The views of a scene show one set of named points, each view turned or mirrored, shifted and resized as a whole, with a little noise and some points left out.

Scene 1
View 1
Z964: [-15 -15  -5  18  24  -9  -5 -10  -3  17  22 -13   4 -14 -11   0   5   7
  17  15]
Z747: [-20  -3  -3  21  19 -13   4  -5   3  14  19  10   6 -15  -3   0  15  -8
   6   7]
Z837: [-24 -22   4   2   9  14 -24   0 -11  11   9  -7  -8 -17 -16  20   5  -7
  14   4]
Z609: [-36 -14   5   9   7  11 -18   1  -6  16   7  14 -10 -19 -10  21  17 -20
   8  -2]
Z17: [ 11 -15  -8   3  23  -8  -6   0 -14  -3  22 -37  16  -9 -17  -3 -22  23
  18  26]
Z518: [-24 -26   3   2  12  16 -27  -3 -13  13  12 -16  -7 -17 -20  19   2  -1
  18   7]
Z390: [-21 -30  -1  11  22   4 -21 -14 -10  20  20 -28  -4 -15 -19   6   0  12
  24  17]
Z888: [-10  -2  -1   6  12  -2  -3   7  -6   0  10   5   7 -14  -7   9   2 -10
   4   6]
Z338: [-25 -17   0  10  14   5 -14  -3  -7  14  13  -3  -3 -17 -13  13   8  -7
  13   5]
Z633: [-31   0   1  21  12  -6   1  -1   5  15  11  31  -2 -18   0  10  26 -25
   0  -4]
Z640: [-22 -32   1   4  16  13 -28  -8 -14  18  15 -26  -8 -15 -21  14   0   6
  23  14]
Z779: [ 29  15 -10  -2  14 -19  16  23 -10 -27  14  -7  32  -7  -4  -2 -24   2
  -4  17]
Z417: [-13 -11   6 -18  -7  26 -25  25 -21 -13  -6   5  -4 -16 -16  33  -7 -24
   3  -3]
Z16: [-32  -5  -1  26  19 -10   1 -10   6  23  18  18  -1 -17  -2   3  24 -14
   7   2]
Z409: [ 24  11 -11   6  19 -23  16  13  -6 -18  18 -11  30  -7  -5  -7 -20   8
   1  19]
View 2
Z837: [-36 -15 -17 -28 -10 -12 -18  41  -9 -12  17  -2  -5  11  -6   2  -9 -12
 -13 -10]
Z888: [ -9  -2 -20 -25  -3  -6 -11  22  11 -15  -2  13  -8  -4 -23  -6  -8  -7
   6   4]
Z609: [-40 -15 -20 -27  -7 -19 -15  54 -17 -19  24  -5  -1   2 -30   3  -3 -16
   2   0]
Z409: [ 24  12 -15 -23  -3  13  -7 -17  47  -5 -37  35 -12  -8  -1 -11 -18   2
   1   2]
Z779: [ 30  20 -21 -16   5  10 -10 -26  46  -8 -33  30 -22  -3  -4 -15 -12   8
   7  -4]
Z417: [-15   6 -34 -10   7 -23 -27  21 -15 -16  29 -17 -31  25 -14 -10  10   6
   3 -29]
Z640: [-46 -23  -6 -38 -21  -1 -18  45  -3  -1  13   1   4  15  24   7 -21 -18
 -35 -14]
Z747: [-19 -11 -13 -33 -11  -2  -2  36  14 -17 -11  23  10 -19 -33   2 -16 -17
   9  21]
Z390: [-36 -21  -5 -38 -21   2 -14  39   4  -4   4   9   7   7  15   5 -22 -18
 -28  -6]
Z338: [-32 -15 -15 -30 -12  -8 -12  42  -2 -13   9   6   2   0 -14   3 -13 -15
  -6   2]
Z518: [-39 -18 -15 -30 -14  -8 -19  42  -8  -8  17  -2  -2  13   4   4 -13 -14
 -20 -12]
Z17: [ -6  -6  -6 -33 -16  17 -13   2  34   3 -23  24  -4   7  35  -2 -28  -7
 -31 -12]
Z16: [-28 -18 -13 -33 -13  -9  -1  52   4 -22  -2  20  15 -22 -46   4 -13 -23
  14  28]
Z633: [-25 -11 -20 -26  -4 -16  -2  46  -3 -26   5  14   6 -20 -60   0  -4 -17
  26  25]
Z964: [-21 -16  -4 -39 -20   7  -4  31  21  -8 -16  27  12 -12  -4   4 -26 -18
 -11  13]
View 3
Z888: [  3  -4 -18  15  -6  19 -24 -14   1  23 -13  28  -4  17  10  -8 -11  24
 -11  13]
Z417: [ 12 -14 -18  17  -2  52 -34 -12  14  59  -7  43   2   6  20 -15  -9  29
   2  30]
Z837: [  4 -28  -9  13   0  25 -29 -32  -6  25 -11  33  14  -4   8  -6  -5  21
   2  20]
Z409: [-16  30 -41  17  -6   0 -11 -14  -4  14 -12  27 -30  45   2 -16  -8  22
 -27  -9]
Z390: [ -9 -27 -15  13   4  12 -23 -50 -18   8 -10  34  14  -2  -3 -11   1  14
   2   6]
Z779: [-11  36 -45  18  -8   9 -14  -7   3  27 -10  30 -34  48   5 -20  -9  25
 -27  -5]
Z633: [ 22 -24   6  11 -16   6 -26   5   4   1 -26  10   8   9  18  15 -23  27
 -18  24]
Z17: [-25   7 -39  16   4   5 -14 -50 -19  13  -4  38 -10  23 -10 -24   6  12
  -8 -10]
Z747: [  6  -9  -9  12 -11  -1 -20 -11  -4  -2 -20  16  -1  19   8   4 -16  22
 -20   9]
Z964: [ -6 -17 -14  12  -3  -2 -18 -35 -16  -5 -16  24   6   9  -2  -4  -5  15
 -11   3]
Z338: [  5 -26  -6  13  -4  16 -26 -27  -7  12 -14  26  11   1   7  -3  -9  20
  -5  16]
Z16: [ 14 -27   3  10 -12  -2 -23  -8  -5 -10 -25  10  10   7  10  13 -19  23
 -17  16]
Z518: [  0 -30 -11  12   2  24 -29 -41 -10  23 -10  36  18  -6   4 -11  -2  19
   5  16]
View 4
Z640: [-10 -23  -1  20  -3 -18   0 -19 -16  18 -15 -16  37  11   4 -16 -21 -13
 -10  12]
Z779: [-59 -24   9  -7  10 -25  13 -12  15  -7   4  -1 -26 -21  34  33   4  -5
  -8   9]
Z17: [-30 -40   8  -7  -9 -27   4 -20   1   8  11 -21   7  -4  21  -1 -11 -10
 -26   7]
Z888: [-32  -3  12  17   8 -21  11 -10  -1  11 -17  -5  13   1  12  18  -1  -5
   7  17]
Z409: [-49 -22  20  -9   0 -31  15 -12  17   3   8 -11 -15 -12  28  28   6  -3
 -13  12]
Z338: [-21  -5   9  22   4 -19   7 -12  -8  16 -20  -9  27   8   6   5  -6  -8
   4  17]
Z837: [-16 -11  -3  28   7 -16   3 -15 -15  14 -24  -7  32   8   5  -4 -15 -12
   4  13]
Z609: [-13   6   3  37  10 -15   7 -10 -15  19 -34  -4  39  12  -1   2  -9 -10
  18  19]
Z518: [-13 -16  -4  25   4 -16   1 -16 -17  15 -21 -11  35   9   4 -10 -18 -13
  -1  12]
Z390: [-12 -22   5  16  -8 -21   2 -18 -13  19  -9 -19  35  11   6 -12 -16 -12
 -13  13]
Z417: [-34  -9 -22  35  29  -5   1 -14 -18  -6 -35  13  11  -6  12   7 -16 -15
  17   9]
Z16: [-17  16  30  24  -2 -28  17  -5   0  29 -21 -14  35  17  -1  18   7   0
  13  27]
Z964: [-18 -12  22   8  -8 -28  10 -13  -1  23  -5 -22  28  12   8   3  -3  -5
  -8  18]
View 5
Z640: [-28  76  -1  24 -22  -1  -4  34  12  25  10  27  -9 -43 -13 -24   9 -23
  14 -26]
Z518: [-24  67  -1  26 -14   5 -11  28   9  21   6  36 -15 -35  -8 -17  10 -23
  22 -21]
Z16: [-20  35  33  -6 -17  16 -32  32   7   0  18  24 -24 -34  26 -41  23  -1
  19  13]
Z609: [-17  45  11  22  -3  14 -31  29   6  11  10  47 -23 -24  19 -20  20 -16
  39  -6]
Z888: [-23  41  11  -1 -16  23 -15   7   8  -1  -6  33 -20 -13 -12 -18   4  -1
  10  21]
Z779: [-33  41   3 -21 -30  35   8 -23  10 -15 -33  21 -16   5 -63 -12 -21  13
 -25  51]
Z409: [-34  45   9 -26 -37  29   9 -15  13 -13 -23  11 -13  -8 -58 -22 -17  14
 -32  45]
Z633: [-15  21  34  -7  -8  25 -42  21   3  -7  11  37 -30 -17  30 -32  23   3
  29  29]
Z390: [-29  73   4  14 -27   1  -2  32  13  22  11  19  -8 -46 -15 -30   8 -18
   5 -18]
Z338: [-23  53  12  10 -17  11 -19  27  10  11   9  32 -18 -30   2 -27  12 -12
  19  -2]
Z837: [-22  59   0  23 -12   9 -16  24   7  17   3  42 -17 -27  -5 -16  10 -19
  28 -12]
Z17: [-37  76  -2  -3 -42   9  19  10  17  14  -8   5  -4 -35 -58 -25 -13  -5
 -27   3]
Z964: [-28  57  19  -5 -31  10  -7  28  13   8  11  10 -14 -43  -9 -39   9  -4
  -4   4]
Z417: [-18  50 -18  36   6  24 -17  -3   2  11 -22  70 -22   7 -20  13  -1 -23
  42   1]
Z747: [-22  36  29 -13 -24  20 -23  22   8  -4   9  20 -21 -29   8 -38  15   5
   7  24]

In a view up to two points have been moved. Name them for each view, in the order of its rows, or write none.
view 1 => Z609, Z390
view 2 => Z640, Z964
view 3 => Z888, Z747
view 4 => Z779, Z338
view 5 => Z16
